Each row is a point on a landscape with many valleys, with its height.
A ball rolls from a point to the lowest of its 2 nearest points, and stops where none of them is lower. Distance is the straight distance between rows; heights are no part of it.
Foz: [ 10  21  10   5  16  10  -5 -33   4 -36   1  53  24   5   5 -21  24   4
  19  23  -8   5   3  -3   7 -12 -17  -3   7  20 -20  22 -10   7  -1  26
  20  30]  (h 4.35)
gato: [ -1  26  39  12 -30   1 -14 -15  19   9   5   9   7 -35  -4  21  14  16
 -20  26  34  -2  23 -17  15   5  19  -4   3 -13  -5 -27 -19  10  -9  12
  48 -27]  (h 5.36)
Tolil: [  7 -21  12 -16  27  22 -20 -13  -7   2  15 -17  -4  -3 -28  12   8  26
  -1 -15  10   1 -21  42   0  30  43  14 -21 -13 -31  -3 -23   5 -41  -4
 -15  10]  (h 2.09)
kada: [-21  -6  -9 -37   7 -11   0  11   6  10   8 -15  -4  24 -40 -25  18  34
 -16  -6 -13 -14  -5  14  14  -6   9   5  -3 -34 -15 -11 -21  -3 -18 -30
   3  13]  (h 2.12)
tapo: [-15  11 -24  21  -2  -5  12  28   7   9  17  -3 -10  13  23 -20 -39  -2
 -18  -6 -11 -19 -23   6 -12   4 -31  -4   0   3  13  17  21  27  35  -5
   9  21]  (h 7.49)
kosa: [  0   0 -19  -3  33   1  12  46   5 -37   1  18 -23  10   1  -6  -5 -33
  -5 -30 -38 -36   2 -25  17  10 -46 -31  19 -19  10   0  -3   1  32  -9
  -3  -9]  (h 3.73)
voz: [ -5   1  26   9   1 -27   4   5 -17   6  -5 -25 -21 -28  -4  34  30  10
 -13  -6  22  -9   3  11  42  10   6 -12   9   4  -7  -6 -26   4  -2   7
  11 -22]  (h 3.42)
nez: [ -7  21 -32 -11 -13 -10  -7  -9 -12  37  14 -38  -1  21  10  -3 -14 -31
   6  25  -8  22 -12   4  -6 -32  27  16 -20  -2  30  18  35 -18 -30 -19
 -18 -11]  (h 0.64)
Tilus: [ -9  12 -34 -16  33   0   9  37 -22 -41   4  15 -10  33 -10   6  18 -26
 -17  -3 -36 -33  -3 -12  47   2 -45 -29   6 -23  21  31   5  -3   1   0
  -9   2]  (h 4.23)
lus: [ -4  27  14   4 -16 -24 -23 -11 -22  39  13  -1   2  -5   4  14  25  -3
 -12  26  50  13  -1  41   8  24  32  29  -4   1 -16 -17  22  20 -31  24
   1  -2]  (h 3.15)
labo: [-18   0   4  45 -14 -13  17  21  17   7   8  14  -7  -6  43 -20 -42   8
 -11 -14   2 -11 -34  32  -1  13 -14  21  12  21  -8   5  14  23  52   8
  -9  14]  (h 7.61)
Tebeg: [-28 -15   6   3  -9 -32  27  27 -18  37  29 -36 -47 -15 -12   9 -39  20
 -21 -14  -3  -8 -33  28  12   4 -14 -18   4   6  -7   6 -20  26  12   4
 -13  11]  (h 5.01)
rov: [ -5  30 -29 -39  -9  27 -26  23   2  -1  23  19  -5   7 -17  21  12 -19
 -14  43 -10 -19  24 -28   5 -11  17 -25   1 -35   9  11  19   3 -22   5
  28  -7]  (h 6.56)
Vofe: [ 50  -3 -17  25  -6  41  12  15 -17 -35 -15   4  11  -9  31  14 -25 -13
  36   1  -5   6  21 -30 -20  -1   3 -15 -21  11  24   5  41  13   0   7
 -17   5]  (h 4.24)
Bifa: [  6  13  17  39   0 -18  16  31 -12 -18 -21  21  -5 -13  42  21  11   5
   0  -5   1 -15 -16  -1  21  20 -35 -23  26  15 -11   7  -3   3  36  23
  21   5]  (h 4.97)
Bos: [  3  35   2  26 -16  -1   3  19 -31  17   2 -30 -17 -16  14  26 -15 -19
  14   7   3  19  22 -19   8   7  27 -21 -17  13  37   6  23   2 -30  24
 -23 -26]  (h 4.20)
dezi: [-22  10  23 -13  -8 -39   6  -7 -31  45   4 -24 -23  -1  -3   6  28  36
  -4  13  17  16   3  24  34 -26  15  10  14  29  -2  -5 -24  23 -53   5
  13  -6]  (h 3.19)
Gil: [-30 -26 -29 -28  12 -13 -11  26  -1  17  18 -35  -2  49 -37 -27  -7  29
 -23 -32 -21 -27 -17  29  -5  22  -6  14  -4 -34   3 -16 -33 -10  14 -45
  16  10]  (h 2.73)
vizi: [ 16 -25  -9   0  11  42  -2 -42  29 -12   7  20  27 -14  21 -22 -20 -15
  19 -10   3  21  -4   7 -46  -1  13  16  -5  13 -16  11  20  -3  32  10
  -7  18]  (h 4.73)
Gesar: [  7 -20  14  11  22  11  -4 -14  -7 -35 -15   5   3 -36 -17  17  37   9
  -6 -24   4  -1   9  14  15  32 -10 -17   5   6 -20   7   1   8  12  31
  -1   7]  (h 2.17)
Fiz: [-24  49 -21 -10  -4 -15   3  24   5  14  34   3 -46 -16   2   3  -2 -12
 -46  18  14 -10 -29  21  29 -24   1 -16   5 -17  -1  16  -3   6 -11  -4
 -21  -1]  (h 5.52)
rinib: [-18 -27 -20 -27  -4  15 -13 -16  24  16  10  -4  13  38 -13 -38 -26  29
  -2   0  -5 -14  -5  26 -25  12  33  35  -4 -21 -10 -19  -9   0   5 -41
  23  15]  (h 6.66)
Runiz: [ 21   7  34  -5 -10  13  10   7   6 -34   2  29   8 -30  15   4 -15  27
  19  19   3  -4   6 -41  12 -11  -6 -19  16   1 -17 -25 -32  -4  -3  21
  23  -4]  (h 4.26)
Vos: [ 41 -30 -23   2   0  38  12  39   5 -14 -30   3  15 -10 -13  -1 -45 -33
  23  26  -5   5  21 -69 -33  14  -5   4  -5 -13  14 -11  22 -24   9 -17
   1 -16]  (h 5.24)
kogi: [ 12 -48  -6  16  29  21  16 -28 -24  -5 -14  -1  15  22 -10  -4  27  -2
  21 -31 -13  17  13  10   0   0 -19  -7 -26  15  20  -6  12 -10  -8  11
 -14  10]  (h 5.23)
bilo: [  4 -16   3  -6  -4   2 -14  -8 -11  -2   9 -26 -16 -25 -24  21   4  47
  17 -10  13 -19   8  20  11  28  46  -5 -31  -8  -1  -5 -32  10 -49   6
  22   6]  (h 2.54)
zezi: [ 14  -8  31  14   9  -6   4  -2 -19 -44 -30  53   0 -12   4  -1  19  21
  16   2  -9 -16 -17  -8  36   7 -33 -34  41  23 -33  10 -38  -1  13  31
  10  10]  (h 4.34)
gage: [ 10 -16 -49 -11  -5  12  -6  28 -15   4  -2 -19  -3  25 -36   7  -3 -14
  -4  -4  -3 -27  24 -32 -18  16  -6  -2 -13 -26  30   4  18  -3   8   3
  27  31]  (h 2.21)
bavam: [ 12 -27  10  -4  26   5  22 -24  10 -22  -6  -1  -9 -10 -11   8  10   9
   8 -24 -21  13 -16  -5  19 -14 -13 -24   2   9  -1  12 -25 -13   0  -6
  -6  -3]  (h 5.12)
Bir: [-14  35   3 -11   6  15 -14  -3  37   1  22  13 -17 -27 -12  -1  -5  -8
 -45  11  10  -7 -18  28  14   0  14  -6   5 -12 -16  11 -18  12  18  -8
 -10   4]  (h 5.35)
Zisa: [ 54 -25 -18  11   8  45  15   5   1 -11 -27 -12  20 -12  23  -5 -31 -23
  31   1 -15  17  31 -50 -45   3   6   3 -10  12  20 -16  23 -22   9  -8
 -27 -14]  (h 4.78)
fovi: [ -3  -1  18  19  13 -10   2 -10   9  -4 -13 -24 -19 -27  -7  12  15 -30
 -16 -28  -3  15  -6   6   9 -13  21   2   6   3  -1 -11 -13 -38   1 -29
 -39 -45]  (h 4.58)
vus: [-17  37 -18 -33  41  16  -2  13  21 -55   4  47  -2  22 -10  -8  19 -11
 -21   1 -35 -28   8  -3  31 -15 -29 -22  18 -31  -9  28   2   3   6  -2
  -8  -6]  (h 4.62)
pedut: [ 12  10  16  25 -21  -1  26   9  -4 -15 -13  11   3 -15  50  -5  -2   9
  17   6  -5   8  -3 -13  10 -14  -7  -9   0  28  13  -5  10   6   2   3
  -8 -12]  (h 1.47)
dozu: [-21  16 -15 -13  -2 -17 -14  21  -7   9  12  12  18  42 -12 -15  20  18
 -25  -4   3 -33  -9   8   9  18  -5  -4   4 -10   3  -9  -1  19   9  -6
  47  39]  (h 2.08)
busa: [-11  -4  15  16   9  13  -5 -32  -9  16  15  15 -20  12  -2  19  22 -28
  -2   4   2  24 -10  48   6   8   1   2  -1  -9 -16  -2  20   4 -11  10
 -55  10]  (h 4.12)
nat: [  2  28 -27   7 -15  28 -13   8   4   2  19  27 -18 -10   7  11   3 -38
 -17 -10  19 -10  -4  56 -22  15  12  -3   3 -18 -19  16  46  16  13  20
 -27  22]  (h 4.69)
Nuril: [ 13 -52  20  16 -19   1  19   8   6   2  -4 -26   1 -24 -19   2 -47   8
   1 -22 -15   3  -7 -48 -32   9 -26  -1   4   0  -2 -27 -22 -13  38 -16
   9 -15]  (h 1.04)
Ramu: [-20   0   2   1  -9 -34 -13  23  -7  22  -4  12  30  35   1 -11 -13   7
  -9  -2  28 -21 -19  -9 -16  13 -24  33  12   6  14 -21   3  16  25   6
  44  35]  (h 2.95)
Peko: [-21   2  -5  18   1 -18  -6  22  -6  17  17 -25 -32 -22 -22   6  -8  17
 -17 -21  16 -13 -19  26   0  25   2 -15  -2  -7   2  -5  -8  18  23  -2
   8  18]  (h 4.80)
vum: [  7 -12 -49  -8   5   7 -11  23 -25  13 -16 -18  34  39  -7 -21  -6 -22
  11   2 -12  -8   9 -35 -40  13 -13  13 -13   5  37   3  34   2  19  10
  30  39]  (h 3.09)
Neru: [ -6 -14 -17 -28  27  -8  -8   6 -23   2   0 -43 -12  24 -33   7  23 -21
   7  -6 -21   8   1   6  -8 -22  16  25 -30 -23  24  -6  19 -41 -39 -40
 -45 -13]  (h 3.81)
sot: [  6  26  -4 -18   7  18  -5  14 -15 -27   6  40 -15 -22  15   6  16  10
 -12   7   4 -23 -10  -8  40   6 -17 -45  20   9  -2  21  -1  41  -3  26
  23   1]  (h 4.14)
ruze: [ 22  -3  21  40 -19  -5  27 -21 -11  -6 -14   1  -9 -23  58   5  -8  -2
  41  -5 -15  48  17 -11  -7 -19   7  14  -3  44   7  -6   2 -12 -11  -8
 -31 -22]  (h 2.58)
refaf: [ 19  19  11   9 -18   1  -3   9 -23   8 -12 -25  -4 -15  -3  24   6   5
  12   9   4   5  28 -36  17   0  14 -32 -20  15  19  10  -4   1 -29  24
  29 -17]  (h 3.70)
Lero: [  2  11   8 -23 -16   5   5  12  -4  -9 -14  -2  26  19 -16  21  -4  -3
  10  37   0  -5  11 -59  -1 -11 -14  -4  -6 -25   5 -13   1 -11 -13  -9
  37 -17]  (h 6.64)
reb: [-22  -4  13   8  12 -13 -14 -28  -1  -3   6  23  -4  24  -8 -11  15 -18
 -13 -18  16  15 -16  67 -18  12  11  30   0  -1 -32  -3  16  28  19   4
 -43  34]  (h 4.38)
Lek: [ 15 -18   9  -3  34  18  -5 -31   2 -38 -17  41  22  30 -35  -3  42   3
   9  -3 -19   2  22  12   9   7 -19  -1  -1  10  -2  27   3   6   8  23
   1  30]  (h 4.71)
dit: [ 11  12  10  18 -17  -7 -38  11  -2   6 -12 -55 -19 -18 -11  38  12 -28
 -10 -21  34   5   5   8 -22  26  38   9 -15 -20 -15 -29  27 -14  -9  -7
 -18 -25]  (h 3.88)
gubun: [ 22 -59 -22 -31  -3  30 -13 -34   9  11   2 -27  18   2 -19 -13 -20  28
  30 -11  -1  13  20 -14 -48  10  35  20 -22  -7   7 -21   9 -15 -16 -25
  17  -3]  (h 6.29)
Mub: [ 32  16 -15  10  -9  38   2   6   6 -40 -26  21  -5 -29  31  -7 -17 -24
 -12 -15   1  -1  23 -18  -8   3   2 -31  -6  -1   6  -4  43  16  23   5
 -17   2]  (h 3.68)
dizez: [ -5  10  23  11  -4 -20  20  -9  -3  10   7 -23 -27 -22  26  14   3   4
 -11  -3  -4  26  -8   5  22 -23  12  -8   3  15   6   5 -13 -25 -26 -12
 -41 -49]  (h 4.85)
supas: [-19  43  -9   9   4 -26 -19  24  -8  10   6 -36 -16  -7   5  26  17 -30
 -25   8  19  14 -10   7   9 -14  21  10   9  -4  -3 -10  24 -29  -9 -20
 -47 -39]  (h 2.38)
bozuf: [  8   4  17  16 -15 -21  17  -1 -29  16   0  11   4   7  47   2  18  10
  33  18   3  29   4  11  15 -22 -15   0   6  37  11  22   0  11 -24  30
  -7   6]  (h 2.57)
lun: [  2  12   7  18 -24 -13  -4   3  19   5   6  41  56  10  45 -17 -25   1
  22  40  20  -1   2   7 -20 -11  -6  13  11  18  -1   3   3  14   2  21
  30  20]  (h 4.25)
pep: [ -7 -14 -24 -14 -30  -8 -26 -27  27  28 -15   0  47  38   7 -31 -11   8
  -4  10  10 -11  10   9 -39   2  16  56  -4 -13  -7 -14   6  -3  13 -21
  25  20]  (h 6.84)
gobos: [ -8 -18 -11 -17  20 -35   0  14 -49   1 -22 -37  -8  37 -26  14  42  -9
 -11 -22  -5  -3  13   5  19   6  -2  12 -15 -12  13 -13   6 -34 -24 -30
 -26 -14]  (h 3.38)
ravaf: [-11  14 -38 -28   3  14 -11 -11  -6  19  22 -12   6  47  -8 -21   1 -32
   0  26  -4  -4   3  19 -10 -19  12  24   5 -21  21  14  33 -10  -1  -9
 -12  15]  (h 1.86)
kulub: [  0 -27  14 -19  21 -43  15 -31  -4  -1 -23   5   7  25 -15 -12  15  37
  43 -11 -13  -2 -12  -9   6 -31 -28  -1   9  18  12   8 -51  -9 -28  -8
  10  10]  (h 5.60)
ves: [ -4 -15 -23  -1   4  17 -13 -32  11  17  15  12   9  -6   2 -25 -22   8
   9   2  11  -4  -8  25 -34  16  16   7  -8  13  -2  13  21  16  31  23
  30  33]  (h 4.67)
pevu: [ 12   1  -6   7  12   4  14   8 -41   3  29   5 -51 -17   3   8 -21   7
 -11  -9  -6  -1  -7  26  28   2   2 -37 -25  14  24  21   0  24 -28  22
 -30  24]  (h 4.89)
Gizu: [ -7  21  -7  -3   7 -12  -5  15 -27  21  -5 -49  -9   2  -7  34  12 -33
   7  13   7  25  12 -15  -1 -19  31  16 -15  -4  17   6  30 -33 -31 -18
 -20 -39]  (h 1.74)
labe: [ 30  21   1  -7   7  34   6   9   4 -39  12  35   0 -20  16   0 -17  14
  22  -1 -14 -18   6 -25   7  -1   1 -41   5  -3  -7  11   8  14  -3  27
  17  16]  (h 3.69)
rul: [ 22   3  -4  -8  -3  26  -8   8   0 -23  -1   4   2 -24 -16  12   9  -6
   9   4   5  -8  37 -41  -5   5   6 -41   1 -12  13  -2  17   5 -13  21
  19  -7]  (h 3.14)
vud: [ -3  27  -5 -22  10  14   0   9   6 -23  21  19  -6   4  -1   4  -4 -15
 -23  24  -4  -7  12 -33  16 -23   1 -25   1 -24  22  18   9  -9 -17 -16
   7 -30]  (h 6.39)
zug: [-20 -35   2  13  19  -9  20   6  12  10   8 -37 -10   1 -10   0 -12 -13
 -18 -37 -24  -6 -43  20 -13  12 -12  -6   6   9  -7   5  -5 -19  45 -32
  -4  -5]  (h 3.79)
nuzo: [ 34 -26  -5   7  27   6  13 -12 -26   0 -16  -5  44  37  14  -4   0 -22
  31   5 -27  14   0  -3 -11   1 -21  14 -10  19  29  11  21 -25  10   9
 -18  17]  (h 5.62)
Furu: [-11   9  13  -4   0   2   3 -11 -35   9   9  18  -2   7  -7  15  44  -7
   0   5  18  18   2  40  25   0  -9  15  -5  17  -7   4  15   7 -15  38
 -17  17]  (h 3.80)
tomi: [ -1  22 -24  13 -37  18  12  35  14   9  18  28   7  20  32 -16 -54   0
   0  24 -11 -20 -19 -25 -25 -20 -12   0  -2 -17  12  -3  27  19  28 -13
  19  26]  (h 7.34)
pap: [-38  16   0  -8   4 -52  19  18 -20  29  12  20  -4  44  -5 -28  18   9
 -26  -2 -16 -11 -35  14  38 -25 -41   4  14  19  13  16 -32  10  -5 -13
   8  12]  (h 5.87)
mito: [  0 -47 -32 -32   8  17 -14  -8  22  13 -13 -18   1  10 -34 -31  -8  14
   9 -10 -10  -1  -4   9 -22  14  14  29 -20 -18   0 -15  -2 -21  -3 -29
  -3 -12]  (h 6.49)
Vebi: [ -5  20 -19 -25  -3  17   4   1  26 -10  27   7 -19 -25 -12 -12 -23   6
 -21   4 -18  -6  13 -29  11 -22  17 -25   1  -9  13 -13 -12 -14 -15 -34
 -24 -33]  (h 6.20)
delal: [-22  30  25   8  -7 -56 -19  31  -6  20  -3 -31 -15  -8 -19  29  43   9
 -25   5  32  -6  -9  13  28   4  10   4   7   0 -35 -20  -9   9 -27  -6
  -2 -20]  (h 3.25)
Bivu: [-10   5 -13  -5   6  10 -17  -4   3   6  -5  -3  11  17   3  -8   1 -43
 -17   3  -6   5 -16  31  -2 -13  -7  21  10 -13  -3  13  25 -11  25  -5
 -32  -9]  (h 2.72)
radim: [-15   1  -6  -6  -6   4  21   8  -6  13  31   0 -49 -21  29  -5 -30  28
   6   5 -10  12 -11  14  21 -14   1 -25 -10  10  15  24  -4  21 -26   2
 -11   0]  (h 5.07)
Nud: [ 10  -1  20  -1 -14  -3   9  18  10 -12 -31  -5  29  20  23   4 -26 -13
  21  32 -15  17  18 -42 -14 -22  -6  10   2  -5  11 -13   0 -33  -4  -9
   4 -29]  (h 6.34)
dizir: [  0  -4  13  10 -35   4   2  29  17   8   4 -17   3 -10  -7   0 -44  -5
 -20 -15  -3 -23  -9 -47 -21   6 -23  16   2  -9  -1  -8   0   0  29 -23
  20  -8]  (h 2.55)
Nifak: [  3  -6 -25  19 -17   7  25  -1  -1  21  30 -13 -24 -12  16  -9 -50  17
  23   5 -16  -3   2 -27  -3 -25   6 -27 -18  14  32   7   3   8 -21  -2
   9   5]  (h 4.77)
Gitug: [-21  -1   8   5   4 -21  -9  -2   0  10  17  -2 -20 -20 -18   3   8   8
 -12 -22  24  -4 -32  55  -3  18  21  22   9   0 -41  -5  -3  21  14   3
  -6  22]  (h 4.57)
meb: [  6  17   0  15  -4  15 -19  20  -1  -7 -16 -25  -3 -31  -4  15  -3 -42
 -25  -4  28   1  14  13 -10  23  25 -12   5 -17 -12   0  29  -4  21   9
 -15 -11]  (h 4.21)
buzo: [ -5  31 -17 -27  41 -15  -9   1  20 -35  10   7 -25  16 -26  -4  38 -28
 -31 -10 -13 -10  -5  24  11 -35  10  15  10 -44 -30  15  12 -10  -3 -29
 -44 -21]  (h 4.05)
fene: [  9  -1 -17  -8 -10  30  11  31   7 -19  11  26  12  25   2 -23 -22  -3
  14  39  -8 -11   3 -30 -20  -3 -22 -25   5 -32   6   2  11   1  17   7
  29  27]  (h 7.15)
goze: [  4  10 -10 -28  28   3   2  -9  24 -18  -3 -12 -23   0 -32   6  10 -24
 -29 -27 -11   8  11  12   4 -26  19   2   4 -17 -10 -16   3 -27 -10 -21
 -55 -37]  (h 4.30)
tofer: [ -2  -5  33  41  -9 -17  20 -13  10 -24 -16  18  -4 -34  37   3  12  13
   3 -17   8  -9  -9  10  14   7 -25 -14  21  31 -30  12 -27  16  33  14
  -4  -8]  (h 5.30)
vuk: [ 18 -40  -1  -5  46  50   5 -38 -10 -30 -17  19  18  38 -21   9  32 -24
  16 -14 -21  13  36  16 -10   8 -17  -6 -33  -5  -1   6  24  -5  12  24
 -24  10]  (h 4.98)
mozo: [  4 -21 -55  -5  -4  13 -25  21   8   5 -20   8  33  39 -19 -22  -7  -6
  -5  -9   0 -21  15 -10 -30  25 -11  27  14 -20   3  -6  23   7  52   4
  37  44]  (h 3.87)
Vig: [ -3 -15 -27  12 -10   7  10  -4   6  19  13 -37 -12   0  -9 -13 -53  -1
  15 -10 -13  -2   3  -8 -30   4   6  -9 -21  -5  19   9   5  -4  22  -7
   6  15]  (h 4.36)
sugam: [  3  25 -10  13   8  -5  -3  39  -9 -13   0  35   6   5  15  -4   5 -13
 -21  18  -1 -25 -11  -9  17  28 -29 -28  12  -5   0  16  11  18  23  25
  26  18]  (h 4.54)
Dus: [ -2 -25 -23 -19   1   0 -13  21 -12   7  -2  -9   7  34 -20 -14  -7  32
  -4  -2  -3 -17   7 -10  -7  35  -6   3 -19 -18   7  -7  -6   3  -6 -11
  39  25]  (h 1.12)
fav: [ -6   8  -9  -4 -31   2   7  -4  20  29  28 -34 -21  -9 -22   7 -52   1
  -7  11  15  -4   3 -16 -16 -18  27   2 -24 -22  27   2  12  -3  -4  -6
   8 -11]  (h 3.89)
ravin: [ 14   1  26  32 -16   5   5 -36  25  11 -11  -9  -8 -42  45  -3 -15   2
  30 -18 -14  31  13 -32 -23 -14  18  16   7  21   4 -28 -31 -17  -4 -14
 -30 -42]  (h 3.32)
bita: [-30  22  20  12 -10 -50  -4  32 -33  35   2 -53 -15   3   0  32  32 -17
 -23   5  28  13 -12  26  21  -9   9  28  13  -1 -15 -16   3 -28 -22 -18
 -20 -27]  (h 2.88)
rabef: [ -8  18  57   0 -38 -31  -4 -19  15  21  -1  -4  13 -17  24  24  13  23
   1  31  16  -1  18 -30  20  -1  -8  10  17   7 -10 -14 -39   8 -19  -6
  52 -31]  (h 5.11)
Lanon: [ 15  -9 -36 -21 -10  41   9  37  18   5 -10   4 -11 -10 -22  -4 -52 -15
   8   8 -15  -8  20 -79 -28  10  -8 -22   0 -24   6 -23  -1   0  -2 -24
  11 -17]  (h 5.63)
faf: [ 31 -28   0   5   3  46  -1 -52  31 -16   4  -2  19 -19  -5 -17  -3   5
  31 -12   2  41  28 -15 -41   3  13  24 -21   6   3 -12   6  -9   7  10
 -11  -7]  (h 4.33)
Das: [-16  13  15  35  -7  -3  10 -15  33 -32  -5  42   3  -7  46 -21 -23   3
   2  -5  -6  -3 -20  25  -1 -15 -11   9  12  16 -17  24  11  18  37  -5
 -15   4]  (h 7.71)
zagab: [-14 -17  -6 -33  22 -25   7   5 -11  -6  -6 -16  -6  22 -29   6  36   2
  -6  -4 -26   0  -4   3  25 -23  -8   1  -3 -10  12   9 -17 -29 -19 -22
  -1 -10]  (h 2.80)
nimes: [  3 -40  30  -7   3 -13  11 -51  -1  14 -15  17  22  15  -6 -14  26  35
  39  -9  -3  25 -11  15  -8 -15 -12  24  -3  43   6   5 -37   1 -13  10
   3  20]  (h 5.29)
Zuv: [ 14   9 -35 -12 -17  25   0  15  22   3  17 -16 -15 -13  -9  -4 -48   1
   3  21 -22   0  21 -66 -25 -25   8 -29 -19 -14  29  -7  -2  -3 -16 -20
 -13 -29]  (h 5.93)
Valis: [ -1  31   8   6 -16   8 -22  -6  17   7  -1   3   4 -23  10  11  20 -20
 -24  -3  47   2 -10  44  -9  24  21   8  10  -9 -22  -1  30   0  29  22
  -3   8]  (h 4.48)
duga: [  9  12  48  -6 -15 -19   4 -12   6 -12 -19  19  18  -9  16   8   9  14
  30  27   0  10  16 -42  20  -9 -14  -1  16  11 -13 -15 -47 -14 -33   6
  28 -25]  (h 4.75)
sosen: [  4   4  -8  -4   9  25  11  31  19 -39 -12  20  -7 -21   8  -3 -12  -6
 -19 -19 -20 -18   8 -13  -1  11  -9 -24   8   0  -8   4  11   1  30  -9
 -15 -12]  (h 3.16)
tuf: [ 32   8  -5 -35 -26  29  19  15   8 -18   3  31  16   1   7  -8 -36  15
  11  40 -13   2  14 -61 -14 -21  -3 -14   1 -30  16 -17   1   1 -18   0
  28   3]  (h 6.92)
kub: [ 17  19 -10  11   0  23  12   2 -32   8  23  -9 -31 -23  -1  23 -35  -8
   9 -15  -5   6  23 -11   6  15   9 -41 -39   6  39  22  18   0 -33  23
 -32   8]  (h 4.59)
fura: [-19  26   1  -8   5 -32 -22 -13  12  10 -10   9  28  29  -9 -18  36 -19
 -18   6   1   3  -7  32  14 -23   3  29  19   0  -3  13   4  -7  11  -9
 -20  -5]  (h 3.33)
vub: [  0  -8  28  26   4   5  13 -59  14   0   6  17  15 -17  23 -12   3  21
  33   7  -2  34   4  19 -12   0   4  30  -2  34 -11  10 -19   0 -10  31
   4  11]  (h 4.99)
Votib: [  9 -11   4  15   6  -6   2 -15  -5  -9 -35 -14  31  11  15  -2  10 -30
  17  -2 -15  27  -1 -19  -9  -4  -6  10  -2   8   4  -1   7 -32   9   0
 -18 -19]  (h 6.00)
duf: [  7  15  16  -6 -22   2 -39 -24   7  17  27  -5 -19 -28   0  16  15   0
   7  -7  42  12  -2  36 -11  20  43  12 -20 -14 -23 -23   5  15 -51  15
 -15 -10]  (h 2.78)
Reton: [-29 -22   7  -8   6 -31  15 -13 -16  18   4  -1  -1  39 -31 -20  19  29
  -4 -17 -12 -12 -22   7  16 -15 -26   9  14  16  15  -2 -45   0  -1 -20
  21  16]  (h 5.89)
fim: [  2 -41  -1 -15  17  11  12 -30   2  -5  17  -3  -5   0 -22 -23  -1  33
  38  -6 -16   8 -17  -7  -3 -10   3  -5 -12  10   9   5  -9  -9  -9 -13
   9  11]  (h 5.43)
kune: [-25  22  -7 -13  30 -36 -31  -1   9  -7 -20   0  -5  54 -25 -11  34 -15
 -25 -10 -15 -13  -5  38   2 -16  13  32   6 -39 -20   1   4 -21   1 -36
 -40 -14]  (h 3.78)
pudun: [ -7  -8 -39   8  -5  19 -14   6  11   1  13  15  31   6  -7 -17  -6   8
   1   7   8 -24  15   6 -36  35   3   8  16   3 -29   7  25   7  50  11
  57  49]  (h 4.32)
kov: [-30  -1  25  17 -11 -27  22  12 -19  31  13 -34 -45 -28  17  16 -11   7
 -25 -16   6   6 -32  18  29 -11  -8 -13   9  16   6  11 -19   5  -6 -12
 -32 -22]  (h 5.08)
Zili: [-15   6   7 -20  -4 -15 -15   2 -21  22  11 -21 -19  -3 -17   9  26  41
  -3   8  19  -8  -3  18  30   3  28   2 -12  -8 -20  -8 -37  24 -66   1
  14  -1]  (h 2.91)
baz: [-13  33 -12 -29  13  17 -12   8  54 -38   4  55  17  14  -6 -14   0 -22
 -30  15 -21 -24  19 -17   1 -13 -21  -4  26 -36 -30  21   6  -2  32 -18
 -14 -12]  (h 4.90)
saro: [  8   7  36  33 -10   0  -2 -23  30  -3   2  28  39 -32  33  -1 -16  12
  21  30  21   5  -5  19 -10   7  -6  15   5  31 -21   4 -18  23  17  31
  27  12]  (h 4.66)
nevu: [  1 -22 -10 -14   1   2   8 -41   0  32   5 -15  14   9  -2 -21 -12  29
  23  21  -5  25  -8  -7 -12 -20  11  18 -28  17  38   7   8 -10 -24   6
  20   4]  (h 5.74)
nekib: [ 17 -39 -24  -3 -19  17  -2 -28  -3  21  -6 -24  19   8   4 -14 -21  11
  42   8   4  19   7  -2 -38   9  17  34 -23  12  18 -12  15  -9  -1   6
  23  25]  (h 6.04)
Kulo: [-17 -49  13  16   9 -23   8  -2   7  -2 -13 -32 -15 -10 -31   0   7  21
 -12 -49  -5  -6 -18  11   4  17 -18   6  13   4  -9 -20 -35 -11  49 -21
  19 -10]  (h 3.29)
mube: [-30  22  -3  -6  -6 -48  13  32 -15  35  40   3 -19   5  20 -10  -2   3
 -44   8   7  -6 -36  33  26 -20 -24  -8  18  11   8  26 -11  27 -12  -7
 -12  10]  (h 5.68)
Pob: [ 32 -13   9   9   5  18  -1 -35  35   2 -17 -23   7 -43  13   2  -9 -17
  23 -25   2  35  29 -25 -30  16  21  15   0  20  12 -30  -6 -29   3  -8
 -16 -30]  (h 3.86)
radip: [ -8  16   5  12 -36   9  -3  32  16  25   8 -29  -5 -21  -9  21 -30 -23
 -30  11  13 -19  -2 -32 -13   0  18  12  -4 -27   2 -11  22  -9  20 -21
  -8 -18]  (h 3.35)
Gutu: [ 29 -11  -8 -16  31  26   8 -12  19 -33  -7  18   8  -2   3 -13  10 -18
  11   3 -24   7  16 -28  -5 -15   5 -16  -3  -7   6  -2  21  -8  -5   1
 -27 -10]  (h 2.30)
Bar: [ -6 -56  39  14   7 -19  29 -10   1  -7  -3 -26   1 -11  -5   0 -25  23
   3 -35 -21   2 -28 -17 -10  -5 -35 -10   8  19   5 -19 -47 -29  37 -23
  -8 -13]  (h 2.49)
visos: [-10  34 -17  -7  -1  17 -14  -8  56 -16   6  35   3   3  -2 -14 -11 -29
 -49   2  10 -24  -1  23  -3 -11   8   1  12 -26 -21  13   4   3  49  -8
 -17  -8]  (h 5.16)
Pagu: [  5 -13  31  18   4 -24   1   7 -14  -5 -34 -19   2 -33  -4  31  44  16
   9 -30  15 -10   9  -9  17  38 -15 -20  15   8  -4  -6 -22   5   2  35
  31 -14]  (h 2.87)
Mer: [ 22  -6  10  -2  21  40 -12 -33  11 -30 -14  25  21 -29  -1   7  18  -6
   9 -11  -5  14  29   2  15  10  20 -10  -4   9  -5   2  14   0   6  21
 -19 -12]  (h 1.39)
fad: [ -8  14  17   8  -1 -30 -14   5 -47  20 -14 -17 -16   1  -4  21  36  -3
 -11 -10  48  14 -10  55  22  21   7  18   0  20 -26 -18   8  27 -30  23
  -6  14]  (h 3.45)
Zafo: [ -6  27 -13   4 -17 -20 -24  14 -15  22  -6 -31   0  15  -6   8  21 -15
 -19   3  31  -3   3  28  -7  27  27  26 -12 -18 -17 -24  20   7 -13  -3
  -2  -2]  (h 3.50)
semes: [ -4  -2  22 -11  -2  24 -37 -28  -1  22   9   5   2 -10  -3 -11  25  28
  21  -5  21  21  -4  52   3  27  49  12  -9  -8 -17  -8 -17  28 -51   6
   5  15]  (h 2.45)
pasu: [ 15 -13  10  -7  27   0  14   9  -8 -46 -25  25  -9   7  -9  10  29   3
   7  -8 -26 -12  -3 -26  28  -3 -35 -43  18  -2  -9  11 -20  -7  -5   2
  10   3]  (h 4.79)
davu: [ -5   5  29  11 -10 -17   7 -14 -17   7 -16  32  20   2  29   3  23  21
   5  15  13   9   6  13  15  -2 -14   9  14  56 -12  16 -21  33  -4  48
  14  19]  (h 3.21)
ludi: [  5  -7  32   9   1 -13  10  -3 -12 -20 -22  53  29  15  15   3   1  22
  30  30   3  10  -9  11  14  -9 -33 -12  24  32 -19  17 -39   9   7  30
  20  33]  (h 3.77)
rimak: [-16  19  -1  -7 -14 -25 -11  -4  -6  13 -10  35  52  33  16 -17   1  -2
  -9  38  27  -2  10  -6  -8  -8  -2  24   6  21   2 -10  -2  21  -1  14
  54  20]  (h 3.72)
nedav: [  6 -13  52  30 -20 -30  19 -22  -8  20 -29  -3  -7 -29  36  30  19  20
  16  -8  19   3 -16   1  19  -5 -35   8  26  33 -13   4 -40   3   8   9
   9 -16]  (h 5.61)

Where does a ball stop that starts at each point below?
kov => nez
pap => sosen
vud => sosen
Reton => Dus
labo => pedut
mito => pedut
